Points, in no order, along strands that fork, close into loops and pass close to each other.
In the rows, zero is written as 128.
Points whose rows are less than 156 apart are linked; no others are. Some points are linked to none.
retub: [112 128 160 185 191 157 131 103 158 154 122 121 110 128 111 151 182 136
 112 207  96 136 134  94 135 125 143 154 100 153 164 115 136 115 145 125
 111]
zut: [ 94  99  98 141 131  98 139 126  92 138  82 167 124  94  93 130 113 141
 101 151 130 179 128 139  83 133 153  64  81 111 133  84 126 172 115 117
 104]
Fina: [123 144  87 116  72 178 103 131 138 174 127 108 114 143 161  89 152  73
 155  79 112 116 105 150  81 133 159 104 115 110 111 146 117 144 138  74
 140]
rez: [129 133 121 153 185 136  84 130  84 124 146 154 144 109  87 126 109 173
 131 161 152 140 167  98 113  90 111 135 151 163 129 122 108 150 110 140
 110]
pim: [104 104 115 152 127 101 129 132 157 116 136 178 145 168 143 157 115 139
 132 142 144 120  97 148 113  81 122 107 119 172 165 137 107 147 111 125
 129]
zevom: [179 149 153 176 132 173 114 179 146 124 130 128 107 120  93  98 167 116
  91 171  73 127 110 153 162 174 131 179 149 102 119 141  96 125 110 155
 131]
gok: [ 64 153 149 191 106 173 105 127 107 150  78 157 112 124 120 143 131 105
  98 189 106 158 124 132  91 118 156 153 133  81 167 125 124 154 112 115
  91]
sido: [135 112 111 113 128 157 156 177 114 112 177  74 105 132 123 143 155 179
  98 177 146 121 119 171 169 153 106 117 110 123  90 109 119 128 104 140
  65]
Sika: [124 115 125  81  62  45 159 162 134 115  73 176 159 147 129 113  65 187
 102  84  95 140 137 106 149 124 112  82 102 151 144 164 130 149  82 136
 168]
Tusoz: [174 143 149 163 164 199 202 149 165 126 145  71 114 125  99 185 189 134
 108 157 138 121 138 134 143 127 102 149 142 109 114 104 111  78 128 122
 107]
rivag: [103 102  99 154 230  80 177 101 122 117 126 117 104 110 156 134  88 164
  89 153 140 140 139 137 109  72 133 135 157 180 156  63 159 119 157 118
 111]
furo: [140  97  77 124 176  55 140 133 107  81 130 139  94 120 169 138  95 143
 102 131 177 131 143 162 111  60 131 146 154 191 130 104 159 132 151  92
 127]
tidip: [107 117 103 110  74 107  42 169  69  80 143 176 148 168 111 139 108 162
 178 112 124 108 135 139 176 119  97 144 128 121  95 169 132 158 125 100
 111]
Nis: [144  86  75 123 148  74 128 132  86  93  93 175 129  98  88 111 127 172
  91 140 151 147 149 149 117 124 136  84 118 137  85  83 106 173  78 110
  91]
zak: [122 187 134 142 143 182 126  94 154 172 101 117 142 135 119 154 163  56
 124 124 130  77 157 130 129 197  93 157 114  64 133 126 110  52 168 135
 158]
bimi: [103 181  96 129 175 159 120  83 146 119 131 100  95  66 126 142 170 146
 117 174 169  98 210  86 126 108 116 160 201 161 177  74 171 128 147 142
  88]
rif: [125 115 154 126 127 183 142  69 173 187  84  99 153 100  93 146 163 118
 122 180 101 137 133  91 120 108 161 157 173 142 151  64 151 136 153 178
 107]
kuzot: [100 119  92 108 109 118  48 115  94 102 160 145 134 118 115 107 110 102
 196  84 158 125 153 102  77 103 121 121 167 145 115 136 117 177 135 100
 149]
somi: [188 145 128 163 155 217 210 140 191 155 171  54  59 122 113 168 154 158
  94 133 129 100 122 129 113 140 107 150 137 156 126  92 163  95 135 115
 131]
pubo: [138 127 105  81 183  36 123 120  81  71  92 150 157 120 111 127 109 140
 111  93 118 173 180 137  97 114 126  73 139 132  63 138 125 129  93  91
 151]
tep: [145 112 148 158 122 189 134 104 123 190 123  74  92  91  98 112 183 126
 131 159 111 154 111 102 147 143 150 165 138 116 132  93 139 148 172 159
 101]
gol: [166 177 121 152  82 160  94 112 182 144 119 140  86 146 169 127 153  89
 127 142 140 109 122 139 127 120 135 155 102 176 169 123 144  95 140 101
 160]
zele: [158 155 141 174 151 181 165 170 170 114 150 123  95  93  96 156 162 158
  98 189 148 121 165 136 145 141 118 158 154 134 134  86 138 111 109 134
  74]
Nole: [110 141  73 110 136 154 115  93 116 184 131 107 123  76 121  77 158  88
 113 141  99 140 123 124  68 140 168 107 112 136 119  91 138 166 141 138
 151]
Puti: [ 88 124 112 191 164  62 144  72  92  65 163 197  99 140 107 166  88 148
 132 121 165 121 136 149  48 110 131 116 157 116 150  73 143 184 124 105
 143]
damev: [147 116 167 148 180 156 143 112 163  94 144 115 121 154  90 167 193  90
 102 222  99 121 144 117 145 138 140 157 103 120 128 133 108  97 114 171
  97]
zumek: [156 119 167 105  57 129 119 217 134 163  91 115 133 138 138  88 117 183
 129  94  68 134  98 121 193 133 139 142 117 139 100 198 175 122 145 115
 128]
mumis: [104 133 173 129 126  85  94 147 100  84 141 145 185 166 112 124  72  77
 111 130 121  95 144  94 158 188 114 163 111 111 156 167 100 103 120 164
 119]
muze: [179 145 178 151 118 150 113 118 210 121 115 131 105 154 125 160 180 109
 131 165 163  87 120 146 167 134 111 181 111 151 153 131 151  64 118 123
 123]
tikoz: [103 123 115 124 139  64 142 124  97 125 124 169 150 119 123 133  85 142
 159  78 162 136 129 115 147 139 104  85  93 120 140 126  97 132 107 133
 137]
vetin: [ 90 117 125 122 115 110  71 120  47  78 113 156 139 101  79 112  72 134
 152 114 105 150 192  81 152 165 118 138 139 101 131 126  95 172 116 159
 120]
kera: [ 82 142 113 124 143 148 120 103 128 138 134 137 169 129 138 116  76  69
 160  95 124 115 156 111  85 161 135 114 133 106 178 119  71 122 131 134
 133]
nolut: [166 114 113  92 134  72 168 176 117 124 137 124 123 114 110  83 109 163
  79  94 100 165 114  96 127 158 174  83 105 129  85 147 109 185  97 150
 166]
dal: [113  88  98 120  81  86  51 122  68  64 150 184 138 174  94 135 116 179
 156  90 157 117 123 128 117 133  97 123 121 103 130 145 138 177  95 110
 149]
sesim: [155 130 140 121 163 142 171 134 122 140 163 123 157 106  81 124 126 127
  95 142 115 153 108 118 110 149 140 118 143 130 115  83  95 158 119 196
 131]
tizon: [155 158 113 154 171 169 145 136 162 119 151  96  56  89 122 157 137 165
 132 164 169  94 182 109 132 127  95 157 173 156 158 106 173  89 141 109
  68]
sume: [183 157  95  77  88 130 143 122 139 148 140  90 121  95 166  85 191  99
 128  73 114 153 123 156 129 125 133 116 117 172  86 111 138 131 149  99
 149]
Tugag: [143 148 164  95  95  70  68 145 110 100 144 152 166 146 118 115  56 127
 169  96 121 110 158  95 135 151 117 128 133 130 151 167 116 137 125 158
 133]
zenug: [141 160 104 111  82 123 136 132  97 122  93 110 122 111 129  82 151  92
 132  84  59 163 135 105 186 167 133 119  95 119  72 158 141 101 139  99
 126]
lufeb: [115 135 146 141 144 150  98 113 142 136 136 128 159 108 113 120 149  97
 118 120 151 112 160 121 162 175 111 168 155 108 120 128  81  99 151 168
  90]
Rimov: [140 103 120  72 171  87 160 164 103 147 132 125 144 153 160 106  80 157
 152  98 169 148 116 162 118  97  97 107 146 181 115 109 134  96 140 124
 128]
kobam: [127 180 193  96  86 120 133 152 151 131 119 116 188 152 145 114 101  72
 139 122 105 104 130 104 169 147 119 159 140  93 147 173 151  54 139 185
 142]
Rad: [ 85 121  87 105 125 163 119 131 105 180  78 142 131  70 127  96 153  73
 136 139 108 157 152 129  61 116 166  84 132  91 125 136 130 168 135  95
 120]
kig: [118 155 126 148  92 131  56 149  82  78 144 169 142 144 127 123 114 100
 136 130 154 116 152 158 175 130 104 179 144 110 113 153 115 119 120 129
 105]
daker: [123 111 157 136 172 161 136  59 154 119 130 111 151 158  93 162 191  63
 130 162 114 124 156 132 143 135 130 118  93 112 126 127 105  85 113 141
 146]
tumo: [107 135  98 115 114 114 136 147 101 118 123 131 123 127 168 127 134 109
 111 134 114 155  83 165  76  93 127  71  97 147  83 144 135 150 117  94
 147]
labaf: [149 143  88 126 152 131 164  83 143 132 134 103  73  99 187 142 165 122
  77 145 143 127 155 149 152 120 128 126 143 198 140  75 173 137 167  85
 115]
zutu: [136 151 146 196 162 219 114  70 152 175 104  52  78 120  73 175 208 130
 113 143  98  83 125  99 124 157 128 175 117 106 119 123 172  73 169 136
 130]
Kivu: [111 118 146 106 140 119 156  80 164 150 132 111 163 126 174 160 140 125
 126 116 201 108 101 163  93  73 120 122 152 145 144 112 152  87 148 134
 167]
fizun: [145 141 143 117  95 131 148 238 138 131 130 102 108 155 135  86 110 177
 106 124  52 117  90 151 206 160 120 168 121 100  98 171 125 105 103 137
 102]
soled: [ 51 152 140 168 187 128 118 122 148 109 122 171 110 120 110 146 147 102
 124 196 122 107 158  67 147 109 148 146 146 148 175 131 141 106 147 119
 104]
tiv: [161 124 130 158 102 181 150 218 124 127 155  88  75 159 121  95 151 179
 126 155 104 121  96 167 174 161 107 151 105 117  99 137 121 113 118  96
 105]
doka: [128  97 145 150 121  93  94 100 129  77 138 196 163 169 109 147 120 148
 164 134 149 103  98 127 116 103  96 140 113 132 168 126  82 113  94 145
 120]
Neneg: [ 73 139  93 124 178 149 147  71 182 169 135  95 107 125 186 179 149 104
 134 148 157  82 129 138  93  84 118 124 160 152 156 100 132 116 164 115
 155]
Barar: [179 169 154 218 128 185 113  89 129 140 151  83  72 131  92 130 180 153
 116 127 127  83 113 136 145 200 122 187 128 110 109 134 163 111 162 133
 132]
Totof: [115 112 149 165 128 145 146  24  91 137 142 100 132 148 110 137 135 147
 115 159 121 150 115 111  91 134 154  90  89 114 135  78 135 161 148 149
 180]
rorut: [129 161 129 196 157 184 151  92 159 165 107  89  59 145 119 171 176 148
 121 159 111  82 130  83 171 140 101 162  95 138 161 114 198  69 188 105
 146]
fegi: [171 120 177 111 115 141 169 151 197 134 182  63 133 114 175 148 139 135
 113 102 165 138  83 160 120  91 156 131 157 130 137 123 121 152 127 144
 128]
rosov: [166 149 209 119  85 124  81 189 151 155 106 158 172 114 125 125 135 127
 151 160 133 101 123 154 151 105 101 147 152 135 138 169 135 116 133 168
 104]
Fabak: [106 110 107  69  82  67  97 174  89  77  92 166 159 165 131 122  96 175
 130 107 114 108 132 138 203 132 108 134 122 106 122 176 111 131 104 135
 107]
lepo: [153 161 143 162 182 178 121  84 172  88 125 122 101 110  63 184 183 102
 166 136 163  52 190 101 137 137 116 184 159 133 142 130 153  72 141 129
 107]
gev: [124 113  91 140 118 152 129  55 124 148 136  77  60 108 161 108 157 142
 115 119 123 139 123 127 136 107 150 122 114 183 110 105 185 152 165  82
 129]
Risa: [ 77 154 145 191 102 192  93 108  96 144 120 125 129 141 132  96 145  95
  98 170  97 145 127 146 121 156 131 151 105  93 130 117 117 126 140 118
 150]
sula: [150 120 147 117 145 153 174 116 187 166 185  39 133 146 148 142 122 145
 107  99 131 129  56 118 134 138 144 132 133 103 102 119 127 129 126 166
 143]
luga: [145 105 161 156  53 131  77  98 121 150 146 123 152 141 129  88 147 129
 149 107 111 121  67 131 136  99 141 145 104 152 149 155 139 142 157 131
 151]
dasog: [153 151 124 143 100 143 130 138 149 131 116 133 112 149 148 165 153 113
 123 156 164 101 125 165 200 151  83 185  97 119 124 107 110  76 138 120
  99]
lum: [133  77 120 147 222 142 182  79 133 153 130  82  97 126 129 180 133 168
  94 175 127 156 122 119 124  92 125 133 137 154 150  60 149 114 144 131
 128]
Poge: [149 129 128 102 107 106 161 134 117 157 155 108 157 119 126  71 127 142
 110  51 103 141  95  95 121 164 154 102 103 144 118 135 141 159 154 155
 192]
Vebur: [168 108 118 122 118 120 137 129 176  85 188 131  96 122 144 161 133 155
 113 139 166 115 110 124 160 102 127 164 149 167 158 122 126 131 114 130
  62]
bop: [ 89 114 104 100  86  85 157 173 107  70  81 188 129 142 144 143  88 142
 151  91 107 146 131 121 118 124 126  62 140  87 113 183  91 159  79  78
 141]
vefed: [167 120 128  74 116 114 124 154 146 156 129 115 143 120 164 104 121 131
 167 116 181 131 136 176 108  69 101 102 178 184 103 116 159  98 141 132
 114]
gazik: [ 88 151  95 109  91 145 108 145 114 141  96 107 125 130 145  88 122  62
 152  81  65 139 134 117 126 169 163  98 109 119 110 182 135 132 148  73
 160]
Bagul: [ 80 117 141 125 147 171 156  33 121 167 116 106 134 127 163 152 123 124
  89 147 137 166 126 144  84 121 142 101 136 112 116  59 145 162 148 148
 169]
lig: [116 132 115  81  80  40  89 125 111  74 101 158 123 109  82 131  59 175
 153  31 128 121 154  57 133 139 101 105 116 127 119 187 152 158  99 117
 161]
Vore: [178 113 119 127 147 140 181 140 128 147 166  73 113  90 149 113 167 119
  99  93 106 172 103 173 144 139 133 132 138 174  96  77 135 156 153 122
 129]
pel: [ 91 115  91 114 109  56 158 147 108 105  58 164 111 118 110 107  98 133
 101  93  92 153 159  83 108 146 121  70  78  98 122 164 115 152  83  60
 181]
zunav: [ 85 140  82 169 118 176  85 125  78  86 179 162  90 120 135 155  94 149
 165 115 142 132 165 123  69  79 143 127 170 132 137 121 142 189 126  83
  77]
bavup: [ 75 148 127 134 149 144 170 106  90 139 136 141 143 128 166 114 109 126
 118 134 129 166 119 167 107 110 128  86 116 144 119  88 116 153 137 122
 165]
Fev: [ 87 134 150 149 131 133 141  42  80 166 135  87 146 120 100 100 113 136
 127  97  92 146 112  64 111 172 155 119  96  99 139 102 120 131 153 166
 170]
par: [144 141 123 163 145 156  94 189 141  92 119 149 101 110  83 125 166 147
  94 196 112 128 162 148 161 142 118 165 167 149 126 143 110 138  88 139
  79]
surem: [151 180 215 107 115 103  97 186 144 114  99 162 159 159 125 125 106 113
 154 136  87  92 140 155 183 149 107 178 155  87 115 177 133  76 103 171
 128]
mepi: [164 113 153 118 108  96  67 175 125  82 177 134 151 155  82 115  98 170
 159  80 152 101 120  90 145 143 126 160 148  95 111 170 115 145 119 180
  96]
guvop: [ 85 166 124 162 144 151  96 102 158 103 142 147 111 142 150 144 121  46
 143 187 146  67 168 101 100 126 128 151 152 124 193 139 131 105 136 121
 130]
Sotef: [101 150 122  91  97  62 169 135 121 131 102 153 136 129 163 108  69 116
 140  49 124 141 113 143  62 124 142  74 128 102 138 137 149 140 117 121
 188]
tona: [ 93 113 104 158 144 124 158 105 121  82 174 189  96 120 141 159  90 109
 133 150 156 123 138 129  46 124 167 113 159 104 153 119 121 205 100 139
 120]
Kefer: [131 138 165  70 110 100 134 154 179 171 102 117 193 121 133 110  87 124
 163  99  95 105 125  93 121 122 148 132 143 118 168 159 133  83 121 183
 158]
Poka: [143 107 126  97 150  83 139 176 154 128 164 110 140 111 137 116 115 137
 130  74 174 141 118 125 132 137 151  98 135 127  97 164 109 144 111 130
  78]
filub: [ 89 148 151 171 162 172 163 156 138 122 146 153 122 156 139 179 132  51
 166 148 101 107  97 135  86 120 127 146 142  74 163 170  96 118 115 131
 131]
ker: [152 121 122 156 107 141 110 109 104 156 151  79  87  99 117 100 146 111
 134 112  94 140  85 115 174 179 138 150 101 123 101 113 140 154 180 143
 118]
Tuk: [151  80 117 120 152 141 169 116  88 138 170  98 112 151 136 121 135 203
  92 184 108 130  93 157 156 147 117 117  95 147 125  76 118 124 135 132
 113]
Logem: [113 145 116 120 101 105 109 153  82 115 116 142 151 137 162 113 120  93
 140 149 107 155 117 125 153 129 112 136  70 102 145 150  77 153 130 107
 150]
Lumob: [168  43 161  98  89 113 151 143 160 139 129 126 145 129 160 117 132 157
 129 145 153 136  73 144 158  85 139 129 112 143 132 117 161 120 128 137
  93]
reli: [119 109 168 134 190  80 149  71  97 148 117 141 165 124  89 158 111 126
 134 172 169 159 166 131  75 121 142 110 149  94 153  49 128 159 126 142
 141]
zasad: [102 124 149 120 142 126 108 128 103 136  97 133 159  97  97  86  99 116
 140 124 130 164 174 115 167 172 141 119 135 109 127 121 117 137 118 152
  79]
nas: [165 148 150  78  47 124 109 116 123 152 107  86 125 119 160  80 138 133
 165  67  90 139 100 142 141 113 135  90 103 152  94 126 184 124 154 117
 151]
Funun: [149 171 162 165 154 178 125  70 129 170  95  82 114 148  81 125 189  75
 119 104  81  78 122 124 137 170 121 205 127  79 125 122 131  49 164 129
 156]
gefad: [ 62 143 185 181 155 164 130 148  95 126  99 152 149 144 110 145  97  82
 131 152  90 141 129 134  83 142 149 142 147  58 155 168 106 131 108 150
 108]
gogo: [181 150 150 147 103 162 111 164 142 123 139 105 117 145 115  70 122 134
 126 119  58 139 125 117 157 179 126 163 115 136 121 153  94 125 112 153
 181]
dade: [ 93 110  97 129 145 117 109 110 127 106 136 152 116 139 164 160  99 153
 154 101 201 126 107 155  87  71 114  94 137 152 138 150 116 141 115  84
  93]
zezof: [ 89 140 138 112  88 119  89 156 152 149  84 160 158 157 153  90  61  77
 163  93  90 136 125 110 161 145 148 106 136 116 125 192 124 121 134 107
 149]
paket: [159 110 122 124 134  82  99 165 119  68 183 145 136 105  86 135 113 158
 101  91 154 128 133 104 133 143 149 119 141 110 107 149  97 181 111 142
  69]
Dami: [148 149 142  99  78 143  82 185 153 162 108 153 169 125 138 105 112 115
 162 114 141 115 153 169 142 112  99  94 154 164 119 157 147 107 149 134
 119]
nuvaz: [133  61  83  84 149  97 181 133  86  97 132 138 129 141 138 108 120 205
 103 134 132 161 125 158 154 136 125  93 102 149 110  85  96 127  95 128
  97]
beb: [139 127 151  55  87  64  77 146 125 122  85 165 153 115 134 123  43 135
 157  58 141 124 159  91 109 113 117  96 140 125 126 189 149 154 121 144
 140]
zupeb: [120 147 173 106 113 144 158 126 140 156 143 105 158 166 163 105 133 131
 183 135 135 143 103 139 161 130  93 116 122 139 121 124 134 103 135 124
 167]
fav: [101 120 110  94 135 111 142 145 100 113  62 129 124 108 107  90 123 137
 111 111  73 183 157  85 147 137 150  74 103 123  74 149 125 123 103  88
 138]
Ked: [117 123 151  77  64 101 147 109 133 164 104 132 137 127 173 113  98 109
 162  72 112 149  77 132 107 103 158  86  92 124 122 127 177 134 131 146
 157]
saz: [138 159 143  96  92 133 142 174 157 126 125  99 133 135 155 132 126 119
 125 100 154 124 138 134 220 183 101 155 122 107 104 133 136  82 127 142
  98]
Zol: [ 89 124  88 150 148 159 117 125  90 109 147 154  89 124 146 139  92 146
 172 148 161 147 151 158  98  86  98 101 156 158 131 110 133 136 127  61
  82]
pomur: [154 112 130 157  42 141  88 146 146 127 106 149 118 149 165 106 159  88
 142 148 109 117  82 166 141 117 139 153 102 143 141 151 145 125 134  84
 157]
teb: [165  66 102  71  86  89 115 186 139 110 128 130 136 146 136 128 160 163
 126 158 130 132  94 172 178 102 133 127 103 156 118 151 129 124 113  99
  69]
feve: [ 82 106  90 144 137 126 168 160  80 116 121 171 118 128 147 148  79 154
 140  89 136 171 147 143  80 118 122  70 159  93 122 140  73 177  93  92
 118]
muso: [101 135 140 152 165 120 110 135 128 121 134 186 167 165 127 141  40  98
 171  98 118 126 143 114  38 129 111  93 157 106 161 145  72 149 101 133
 147]
tobik: [157 109 161 131 142 135 128 130 140 132 134 106 137 199 101 130 155 132
 142 162  99 107  77 146 186 128 122 178  84  93 104 150 127  53 124 156
 137]
Fugek: [149  69 134 103  71  89  61 128  93  95 159 172 140 128 108 146 113 187
 188 109 168 145 111 128 108  68 108 130 130 117 121 116 165 166 117 114
 150]
nuti: [101 101 132  87  62  65 158 175 159  78  62 200 124 134 124 173  50 143
 131  63 110 113 169  90 118 127 115  86 143  73 135 208 115 187  87  71
 153]
toki: [146 102 146 142 226 112 159  72 131 118 139 137 134 118  97 184 153 169
 119 181 150 151 156 104 111 105 131 146 149 127 136  64 127 139 102 163
 102]
zamop: [172 147 127 222 100 177 126 140 113 142 137 122  48 143 106 116 184 175
 107 154 107  77  90 151 165 145  94 193 110 137 132 127 177  90 162  99
 119]
pemo: [ 92 142 115 145 152  87 183 109  96 126 137 135 126 133 173 127  84 114
  99  83 132 158 106 171  62 149 165  96 114 103 125 102 127 163 124 127
 189]
posag: [183 124 151  87  92 134 140 182 175 158 142  99 153 111 162  91 141 110
 125  87 140 137 101 133 127 129 173 128 134 127 121 168 122 149 118 145
 114]
gusu: [137 115 151 125 128 135 124  98 176 174 164  81 122 110 130 100 157  91
 122 102 120 122  60  93 145 160 141 151 103 118 114 137 110 128 159 189
 155]
naba: [175  95 106 140 116 168 140  78 149 166 184  62  85 151 157 149 155 170
 104 119 142 124  95 106 144 106 121 159 123 184 123 119 176 117 168  95
 142]
Vana: [129 111  62  93 180 115 135 103 139 137 158 124 149  79 159 116 157 100
 101 122 168  86 143 132  87 114 153 135 158 156 139 102 122 138 156 151
 134]
nalo: [111  92  68 127 161  57 119 116 113  83  86 177 106 117 146 156 137 116
 100 142 125 149 148 147  58  69 157  82 137 155 104 146 123 168 103  48
 155]
mido: [129 117 166 120 132 109 163 158 126 121 152 113 155 178 101 124 118 170
 109 135 117 120  59 120 171 132 130 131  78 106 104 150 108  92 109 183
 117]
Tuda: [ 81 137 136 169 197  97 151  81  84 102 113 157 161 119 103 158  82 132
 118 140 174 135 161 170  30 103 147 127 177 103 140  68 134 162 120 141
 161]
bulag: [117 122 163  97 184 138 173  52 142 111 142 121 186 163 150 163 137  98
 147 129 127 149 151 124 117 138 130 111 116 122 138 100  97  88 128 135
 178]
genen: [116 148 160 173 105 152  87 122  97 123 113 132 142 165 131  61 123  87
 123 121  61 122  98 134 159 160 123 169 137 100 118 151 116 104 125 129
 173]
ridev: [ 79 150 107 160 134 167 137 107 150 102 141 156  93  98 156 134 126  56
 134 170 148 126 136 133  91 134 151 118 149 126 161 116 114 157 141 113
 119]
mipo: [166 145 119 150 135 187 161 100 196 182 146  54  86 148 140 170 183 143
 109 147 143  81 117 108 135 121  90 144 132 158 145 115 179  71 166 110
 165]
kavib: [ 76 114 127 118 100 131 120 137  66 132  59 160 164 112 106 117 107 129
 130 167 131 173 161 130 138 143 140  94  96  87 133  98 109 166 110 129
  72]
fen: [168 163 177 106  72 151 139 168 189 160 130  78 124 114 150 117 164 133
 123 111 164 124  97 160 174 160 131 157 123 109 113 152 151  95 140 136
 135]
zoda: [ 93 106 101 128 130 120  83 149 101 140  61 141 134 101 112 108 145  92
 117 126  96 166 144 116 105 125 135  90 138 128  78 168  87 153 108  81
 101]
bapo: [ 90 164  90 131 162 129 132 100 163 125 145 124  92 109 196 177 127 116
 123 145 165 113 171 130 139  83 106 118 162 180 178 111 149 117 161  80
 102]
sef: [153 112  72 103 194  70 131 149 108 122 115 137 109  94 137 129 127 135
  87 154 135 158 139 125  88  84 165 116 148 193 102 133 137 156 134  93
 138]
fuga: [177 162 150 145 151 184 116 104 136 179 161  71 130 149 114 125 170 140
 150 155  95 127 136 138 126 174 135 130  94 119 126  98 127  99 143 140
 164]
Lizur: [134 115 127 132 156 108 142 153 102 152 110 141 148 114  70  78  99 132
  90 139 110 155 126  79 107 144 145 100 107 125 125 141  81 148 104 188
 176]
geg: [200 126 136 140  79 176 146 178 189 170 129  88  72  98 141 121 172 132
 117 126 175 114  88 167 141 147 121 166 116 151 114 139 168 102 151  93
  96]
bebuk: [ 92 156 134 125 157 195 144  75 144 188 105 120 162 109 108 145 133  91
 157 176 128 126 165 139  90  98 128 114 172 108 144  70 130 101 148 158
 112]
ruz: [136  63  74  63  90  86 108 175  99  86  92 172 140 135 118 128 160 169
 127 135 130 115 107 146 152  98  98 103 103 117 116 165 100 141 102  97
 111]
lepu: [138 101 136  81  60  87 131 175 122 143  87 136 151 154 140  83 115 175
 125 111  76 148 120 124 190 135 149  88  72 138 109 179 132 154 105 130
 171]
gatok: [146 126 124 123 170 123 197  83 138 140 184  98 149 134 142 150 138 145
  84 116 151 149  99 111 137 127 146 130 133 124 110  83 123 120 133 189
 145]
moni: [127 165 132 168 150 160  72  98 154 120 145 126 127 129 102 156 155 112
 175 125 181  83 168 134 149 143  92 165 167 121 125 124 113  83 159 136
 103]
Vuze: [144 134  75  97 165 139 124 109 138 165 135 107 116  53 118  94 145 116
  90 163 149 124 170 116  87 132 175 134 163 144 147  99 139 150 128 166
  96]
fekup: [123 118 100 143 153 154 122 151 125 175 138 101 114 115 136 117 143 120
 118 156 159 147 117 135 144  96 115 147 115 150 125 140 103 108 141 126
 105]
zug: [138  97 156 129 137 121 121 102 149 106 141 147 177 143 129 144 133 101
 140 118 164 101 101 106 141 127 105 155 134 126 145 124  84  79 123 177
 118]
Nime: [101 134 116 162 150 123 112 130  44  97 145 189 136 146 109 167  61 168
 167  98 125 139 156 113  64 117 102 112 153 102 140 110  96 174  91 131
 136]
Kez: [112 132 161 118 147  71 147 141 124  82 126 147 171 153  83 114 101 151
  96 127 103 104 131  98 177 176 132 122  92 104 142 152  93 106  81 196
 125]
kup: [140 140 105  60 129  60 122 160  95  97 108 134 151 125 159 145 128 105
 144 111 133 165 126 156 111  99 129  71 114 143  87 150 130 148 101 119
 151]
Zit: [103 127 125  68 112 109 122 120 155 170 138 132 210 139 145  99  97  96
 170  88 156  82 124 133  87 124 126 101 126 118 170 129 105 110 145 155
 156]
femo: [110 139 102 149  96 132  62  88 124  77 164 181 101 134 139 155 105  96
 156 136 154 107 137 120 140  87 112 172 131 144 139 129 133 139 128 121
  95]
gule: [189 114 110 107  84 124 129 186 153 127 123 111  89 115 143 136 186 143
 106 151 124 133 116 143 164 103 121 135  82 162 126 152 176 113 131  78
  94]

A piece is two or more points that can be reached from each other along the links. Count, over all rows, the pieces, the separate loops (a circle has one, a figure eight two, a Y none), the forks (points with three links) and the tips (points with one).
pieces | 6
loops | 0
forks | 15
tips | 27

How many points has the smallest loop of links through each point below? Write none if it is on no loop.
lum | none
nuvaz | none
bop | none

A tip is a point with one link. Name the tips that can be reached along the links from each point below, in the order of the rows.
furo | nalo, bulag
mipo | zak, bimi, Kivu, filub, zamop
Totof | pubo, Vore, Fev
zug | Sika, vetin, lepo, zunav
vefed | Fina, Rimov, zezof, nuti, Vana
